A landscape with many valleys, sampled at points; each row gives a point and its height.
From any point a ball rolls to the lowest of the 2 points nearest to it. It stops when none of these is lower. Distance is the straight distance between rows; heights are no part of it.
mavuk height 202: [18, 6, 24, -10, 12, -28, -10, 39, -10, 17, -6, -37, -36, -19, -4, -47, -1, -13, 12, 0, -21]
dev height 728: [-15, 32, 17, -6, 10, 23, -30, -27, 12, -9, -15, -6, 43, 35, -16, 15, 30, -6, -44, 35, 23]
vedi height 424: [-6, 7, -31, 9, 41, 27, -32, 1, 15, -27, -38, -13, -17, 36, 6, 12, 26, 12, -6, -29, 5]
Posi height 461: [11, 10, 20, 13, 12, 22, -28, -13, 5, -13, 14, -24, 10, 38, -17, 25, 34, 25, -25, 17, -3]
Das height 218: [-23, 33, -46, -11, 47, 0, -24, 1, 21, -14, -64, -13, -13, 3, 19, -26, 11, -13, -8, -17, 15]
Toler height 485: [-28, -1, -26, 31, -1, 19, 24, -15, 12, -16, 17, 41, 39, -11, 25, 9, -13, -22, -27, -55, 16]
nufa height 213: [15, -29, 1, 9, -30, 6, 28, 3, -19, 7, 25, 28, -11, -10, 0, 20, -19, 13, 25, -1, -4]
rul height 522: [-27, -7, -38, 34, 27, 20, 6, 1, 6, -25, 11, 28, 30, -5, 25, -3, -13, -28, -18, -66, 11]
ladef height 322: [-7, 10, -21, -8, 43, 8, -20, 8, 8, -9, -48, -14, -15, 6, 5, -12, 2, -3, -5, -17, 5]
ruko height 165: [11, 18, 33, -21, -10, -34, -9, 20, -7, 17, 12, -40, -10, -28, 1, -48, 2, -19, 0, 12, -11]
vak height 379: [-16, 23, -16, -19, -26, -15, 18, -28, -4, -17, 27, -8, 61, -12, 10, -21, 15, -29, -15, -10, 37]
basek height 436: [-43, 28, -60, -12, 38, 11, -26, 9, 24, -21, -55, -1, 9, -6, 38, -40, 0, -23, -14, -30, 32]
rako height 393: [-2, -3, 6, -13, 33, -6, -26, 11, 15, 8, -48, 0, -41, 19, -20, 3, -1, 13, -1, 22, -15]
gol height 397: [14, -33, -2, 9, -7, -17, 32, 31, -25, 8, 16, 46, -3, -27, 25, -4, -54, -19, 54, -15, -9]
Tov height 544: [-29, 5, -43, 18, 31, 9, 5, 8, 14, -21, -5, 17, 24, -14, 35, -26, -19, -24, -20, -61, 12]
zile height 403: [13, -18, -2, -19, 19, -3, -14, 14, -1, 11, -41, 5, -61, 15, -12, 9, -13, 2, 31, 13, -9]
razos height 366: [1, -13, -16, 28, -7, 29, 24, -21, 2, -13, 37, 18, 22, 6, 3, 30, 2, 6, -27, -45, 2]
zar height 19: [-21, 1, -14, -3, -59, -48, 57, -42, 15, 9, 2, 29, 41, -52, -3, -2, -37, -7, 18, -3, 21]
kigup height 423: [10, 0, 29, 14, 13, 7, -32, 10, 15, -1, 11, -28, -5, 34, -31, 16, 32, 30, -17, 34, -20]
Vozi height 225: [16, -23, 3, 5, 4, 15, 12, 4, -15, 8, 8, 12, -16, 1, 1, 10, -15, 14, 17, -3, -9]
por height 364: [-19, -1, 29, -20, -1, 8, -15, -5, 11, 40, -47, 20, -30, -8, -16, -4, -22, 7, -1, 48, -16]
Setol height 256: [6, -6, 11, 0, 17, 17, -13, -1, 4, 5, -11, -9, -12, 11, -8, 10, -1, 22, 0, 1, -9]
fik height 281: [-4, 34, 18, -29, -26, -21, -2, -20, -2, 1, 8, -27, 32, -3, -8, -22, 31, -27, -14, 44, 18]
zugos height 340: [7, -19, -12, 23, -22, -2, 38, -17, -5, -17, 48, 16, 21, -3, 0, 33, 0, 10, -3, -37, -6]
vil height 282: [23, -16, 10, -3, 8, 14, -19, 16, -5, 9, -8, -13, -35, 16, -17, 11, 4, 22, 14, 19, -24]
Pib height 406: [22, -34, -23, -3, 17, 4, 2, 31, -20, 5, -11, 12, -42, 5, 14, 7, -18, 5, 42, -17, 0]
Retat height 311: [5, -5, 7, 8, -5, 31, -1, -16, -5, 0, 6, 1, 3, 14, -10, 27, 6, 22, -12, 6, 0]
zon height 566: [-17, 2, -37, 0, 36, 5, -3, 4, 7, -11, -21, 6, 1, -16, 33, -28, -28, -9, 3, -42, 12]
Nim height 381: [-4, -12, 23, -12, 10, -4, -29, 13, 12, 25, -45, 6, -47, 12, -17, 1, -3, 11, 1, 44, -23]
lasov height 343: [1, -6, -10, 16, 23, 24, -3, -1, -5, -16, 20, -11, 8, 7, 12, 5, 6, 7, -15, -38, -1]
Goti height 421: [-14, -15, -22, 26, 5, 31, 19, -24, 2, -12, 10, 31, 22, -4, 17, 26, -23, -1, -22, -36, 11]
pesi height 798: [1, 25, 10, -6, 38, 14, -47, 5, -4, -36, -6, -31, 22, 43, -2, -15, 44, -20, -21, 15, 9]
Lufi height 411: [26, -29, -18, -12, 25, 1, -13, 24, -9, -3, -21, -12, -59, 18, -4, 10, 5, 19, 41, -2, -12]
dosap height 310: [39, -37, 6, 13, -19, 9, 5, 38, -32, 10, 39, -3, -30, 5, -8, 19, 5, 18, 44, -3, -19]
mibi height 540: [-28, 10, -50, -7, 51, -5, -10, 16, 18, -15, -38, 0, 5, -29, 39, -41, -18, -27, 1, -40, 29]
binu height 384: [-1, 3, 11, 10, -24, -35, 35, 13, -18, 3, 24, -5, 2, -40, 21, -22, -22, -8, 16, -16, -5]
tugu height 173: [-6, 34, -5, -29, -17, -7, 4, -27, -6, -18, 23, -31, 47, -5, 3, -24, 32, -38, -13, 21, 24]
tuke height 200: [4, -19, -13, 9, -53, -19, 45, -16, -5, 9, 22, 23, 5, -23, -8, 27, -13, 14, 25, -2, 2]
zag height 401: [21, -34, -8, 2, 8, -4, 17, 30, -23, 7, 5, 23, -24, -13, 17, -1, -37, -5, 47, -15, -3]
sozo height 254: [-13, 22, 19, -18, 10, -14, -10, -7, 2, 19, -15, -16, 8, -23, 14, -38, -5, -19, -21, 18, 8]
tama height 409: [14, 0, 39, 10, -16, 0, -22, 3, 8, 14, 15, -10, -16, 26, -41, 25, 26, 30, -5, 57, -29]
Nif height 236: [-23, 4, -15, 9, -41, -37, 59, -25, 22, 17, 0, 53, 29, -53, 19, 1, -65, -14, 18, -8, 15]
vepir height 342: [-20, 16, 42, -27, -16, -18, -14, -9, 20, 48, -52, 21, -15, -12, -27, -12, -19, -3, -25, 66, -9]
pek height 328: [9, -36, -15, 25, -7, 16, 27, -3, -7, -15, 47, 36, 9, 8, 3, 42, -14, 0, 13, -39, -1]
tavig height 365: [8, -11, -6, 0, 24, 4, 2, 18, -8, -6, -8, -13, -22, -6, 15, -16, -11, 1, 16, -27, -5]
dad height 156: [-13, -6, -14, 4, -56, -31, 51, -32, 6, 8, 10, 36, 29, -30, -1, 14, -23, 6, 13, -8, 11]
Nomep height 304: [-15, 30, 42, -34, -37, -30, -10, -12, 17, 32, -27, 8, 0, -25, -24, -25, -2, -15, -29, 71, -3]
firum height 376: [6, -10, -20, 10, 36, 28, -19, 2, -1, -19, -4, -19, -8, 28, 6, -1, 16, 19, -3, -38, 1]
Tumog height 392: [10, -12, 4, 18, -13, -26, 37, 22, -10, 1, 22, 21, -6, -43, 26, -12, -45, -17, 33, -19, -11]
ziz height 10: [-12, 35, 34, -40, -15, -20, -12, -17, 4, 11, -11, -5, 26, -1, -17, -29, 25, -43, -30, 68, 9]
Turus height 296: [20, -5, 28, 2, -25, 3, -3, 22, -13, 24, 5, -10, -33, 3, -19, 11, 8, 15, 25, 22, -25]
Dabu height 469: [4, 17, -27, 3, 50, -2, -35, -1, 20, -27, -57, -19, -37, 40, -4, 11, 29, 13, -7, -3, 0]
zoruz height 148: [-1, 22, 18, -16, -20, -25, 6, -4, -12, 18, 9, -22, 7, -30, 3, -29, 4, -16, -5, 10, 1]
suv height 229: [-16, 35, 35, -40, -42, -47, -7, -17, 9, 20, -10, -6, 19, -11, -34, -22, 23, -30, -24, 79, -1]
Zod height 780: [-10, 26, 11, -4, 23, 7, -39, -3, 4, -16, -11, -16, 34, 32, -8, -11, 29, -16, -27, 35, 16]
medu height 305: [23, -19, 17, 1, -40, -3, 12, 38, -30, 15, 27, -7, -37, -8, -15, 3, -5, 13, 45, 10, -30]
bito height 285: [3, 0, 5, 6, -23, 10, 20, -14, 0, 3, 24, 1, 5, -5, -2, 23, -2, 22, -4, -7, -6]
viv height 297: [-2, 7, -7, 5, 10, 14, 8, -9, -4, -11, 13, -16, 25, -2, 12, -14, 7, -5, -18, -25, 12]
zer height 316: [27, -39, -7, 21, -23, 9, 24, 18, -24, -6, 59, 13, -9, 16, -2, 34, 8, 19, 41, -17, -10]
nonel height 321: [28, -49, -19, 21, -6, 6, 14, 22, -27, -7, 46, 44, -2, 13, 6, 40, -15, -1, 26, -25, -7]
gup height 509: [11, 11, 16, 10, -18, 17, -11, -20, 12, -5, 23, -20, 16, 27, -19, 39, 37, 40, -18, 12, -3]
Gov height 645: [-9, 21, 18, 6, -9, 27, -21, -35, 10, -14, 10, -11, 42, 38, -22, 30, 43, 15, -38, 29, 18]
Ledas height 375: [9, -3, 9, 6, 6, -16, 13, 19, -11, 6, 10, -20, -13, -28, 22, -33, -23, -2, 13, -21, -10]
vip height 234: [2, 9, 6, 0, -16, -5, 13, -16, -7, -4, 27, -19, 23, -7, 4, -6, 12, 5, -12, -9, 3]
febim height 398: [6, -3, 39, -6, -15, -1, -23, 9, 9, 24, -15, -6, -27, 17, -28, 15, 4, 22, -6, 50, -29]
dez height 567: [-1, 16, 3, 9, -22, 27, -5, -37, 15, -11, 25, -11, 35, 29, -23, 41, 38, 26, -29, 1, 18]
vizag height 349: [0, 2, -2, -13, 37, -1, -21, 10, -3, -5, -16, -25, -19, 11, 7, -23, 4, 1, -4, -14, 1]

For each start below, name the point where the ball stops.
Tumog: Das
Vozi: zar
nonel: Setol
dez: ziz
Tov: Setol
rako: ziz
febim: ziz
vedi: vip
